Each row is a point on a landscape with many valleys, with its height.
A ball rolls from a point to the lowest of its 5 nearest points, and stops where none of them is lower. Distance is the straight distance between rows; heights are no part of it.
bev: [  0   9   8 -17  -8   1  10   2  15  21]  (h 56)
Gipof: [  2   0  10   3 -23  -2   7   5   7   4]  (h 483)
far: [ -1  -3 -11  -1   5  15  -4   7  -1 -15]  (h 269)
Pokip: [  2   8  11 -10 -10  -8   9  -5  10  24]  (h 127)
Tasak: [  2   4   8   8   3 -20   4 -14  -4   9]  (h 686)
bobi: [ -1 -15 -18  15  10  15  -7   1  -6 -20]  (h 245)
sitet: [ -4   5  -6 -10   8  12  -2   8   1  -9]  (h 207)
Matu: [  3   8  14 -16  -8  -6   9  -4  15  31]  (h 79)
vuzat: [  4  -3   6  10 -19  -1   6   3   3  -2]  (h 754)
vof: [  3   2   2  11   2 -13   2 -11  -4  -3]  (h 831)
bul: [ -6   8  -1 -14   0   9   4   8   6  -1]  (h 319)
Vuv: [ -4   0 -12  -1  26   4 -11  -1 -12 -12]  (h 204)
Zuse: [  1 -10  -8  11   0  12  -1   4   0 -15]  (h 304)
Bedof: [ -2   1  -9  -7  -1  21  -2  14   4 -14]  (h 310)
fota: [ -6   5  -9 -15  19   8  -8   8  -4 -10]  (h 74)
musav: [  2   5  15 -11 -20  -5  10   0  15  26]  (h 103)
Guk: [  5   1  17   6 -12 -25   6 -14   1  24]  (h 104)
fuba: [  4  -1  10  12 -12 -16   5  -7   0   5]  (h 143)
Peko: [  4   1  20   6 -17 -23   5 -12   1  28]  (h 189)
pep: [ -6  -9 -19 -12  26  17 -17   8  -9 -18]  (h 256)
vivi: [  1  -7 -16  11  24   4 -10  -5 -13 -18]  (h 237)
Dep: [ -6   3 -12 -17  15  17  -7  11  -2 -14]  (h 167)
Vivu: [  1   4  12  -6 -26   2  10   8  12   9]  (h 255)
noz: [ -4 -13 -21  -1  12  27 -13  12  -4 -20]  (h 253)
bonin: [ -2  -9 -15   7  10  16  -5   3  -3 -19]  (h 252)
godog: [-2  8  6 -9 -7  2  7  4  9  2]  (h 404)
pafi: [  6   1  19  -2 -13 -17   7 -10   8  33]  (h 296)
kize: [  4   1  18  -4 -26  -9   7   0   9  21]  (h 205)
bof: [-1  4 -1 -3 -5  9  2  8  4 -6]  (h 348)
piz: [  3  -7  -4  17   1  -2  -1  -4  -6 -12]  (h 423)
lef: [  1   4   6   5   0 -11   4  -8  -1   4]  (h 737)
Pemol: [ 1  4  7  1 -9 -3  5 -2  3  1]  (h 93)
laza: [ -1  12   3 -12   8  -5   5  -5   5  14]  (h 254)
vura: [  4   3  15  -9 -23  -4   8   3  12  20]  (h 131)
Ror: [ -3   0 -12  -5  21   6  -9   3  -8 -13]  (h 173)
peval: [-2  8  5 -8  0 -3  6 -2  5  9]  (h 280)
Pek: [ 1 -2  0  7 -6  3  2  2  2 -8]  (h 96)
bag: [ -1 -12 -19   9  23  10 -12  -1 -13 -19]  (h 236)
Kevum: [ -1  12   4 -17   2  -1   9  -2  11  21]  (h 88)
firon: [  4  -1  19  10 -21 -23   5  -9  -2  21]  (h 149)
vesos: [ 3 -2  5 11 -8 -6  3 -2 -2 -3]  (h 747)
zurot: [-3  8 -6 -6 18 -2 -3 -4 -5 -3]  (h 347)
faket: [  0   0  -6   7  21  -5  -4  -8 -12  -9]  (h 306)
gel: [  2 -13 -13  19  13   5  -5  -4  -9 -17]  (h 270)
Gezes: [  5  -8   3  20 -10  -5   1  -3  -2 -10]  (h 612)
gupo: [ -4  -1 -15 -11  25   9 -13   7 -11 -13]  (h 183)
Nezi: [-4  4 -4 -8 -5 15  2 11  7 -8]  (h 90)
sezu: [ -4   8  -5 -10  12   3   0   2   0  -3]  (h 334)
lata: [  1  -2  16   7 -30 -11   5   3   3  12]  (h 445)
zuviv: [  2  -3  19  13 -37 -18   0   2   0  17]  (h 437)
dasep: [ -6 -11 -21 -11  19  24 -16  14  -7 -19]  (h 272)
gav: [ 1  1 -2  7  2  2  2  0 -1 -9]  (h 529)
rovo: [  4  -2  11  13 -21 -12   4  -1  -2   3]  (h 599)
firo: [  2 -12 -12  16   3   9  -2   0  -3 -17]  (h 268)
zige: [ -7   5 -12 -23  25   7 -11   5  -7  -8]  (h 42)
genod: [  2   4  11   1  -5 -17   7 -13   1  16]  (h 472)
Kanof: [  1  -2  -9   8  14   0  -3  -5  -9 -12]  (h 328)
Boka: [ -2  -9 -20   5  33   2 -17  -4 -18 -16]  (h 230)
vivip: [  3   0  17   6 -22 -16   4  -4   4  18]  (h 266)
penu: [ -4  -4 -14  -8   9  23  -8  15   1 -19]  (h 227)
gade: [ 2  6  6 -2  3 -9  6 -9  0  9]  (h 560)
leve: [  2   4  11   1 -13 -11   6  -7   7  13]  (h 373)

Two balls start at each pair of points below. Name the first point that both come to, or write none.
Gezes and faket | none
sezu and Vuv | fota
pep and Ror | zige
penu and gav | none
Vivu and lata | musav
sitet and noz | zige

For each start below, name the point where the ball stops.
firo | zige
Kanof | zige
gel | zige
bonin | zige
vivip | Guk
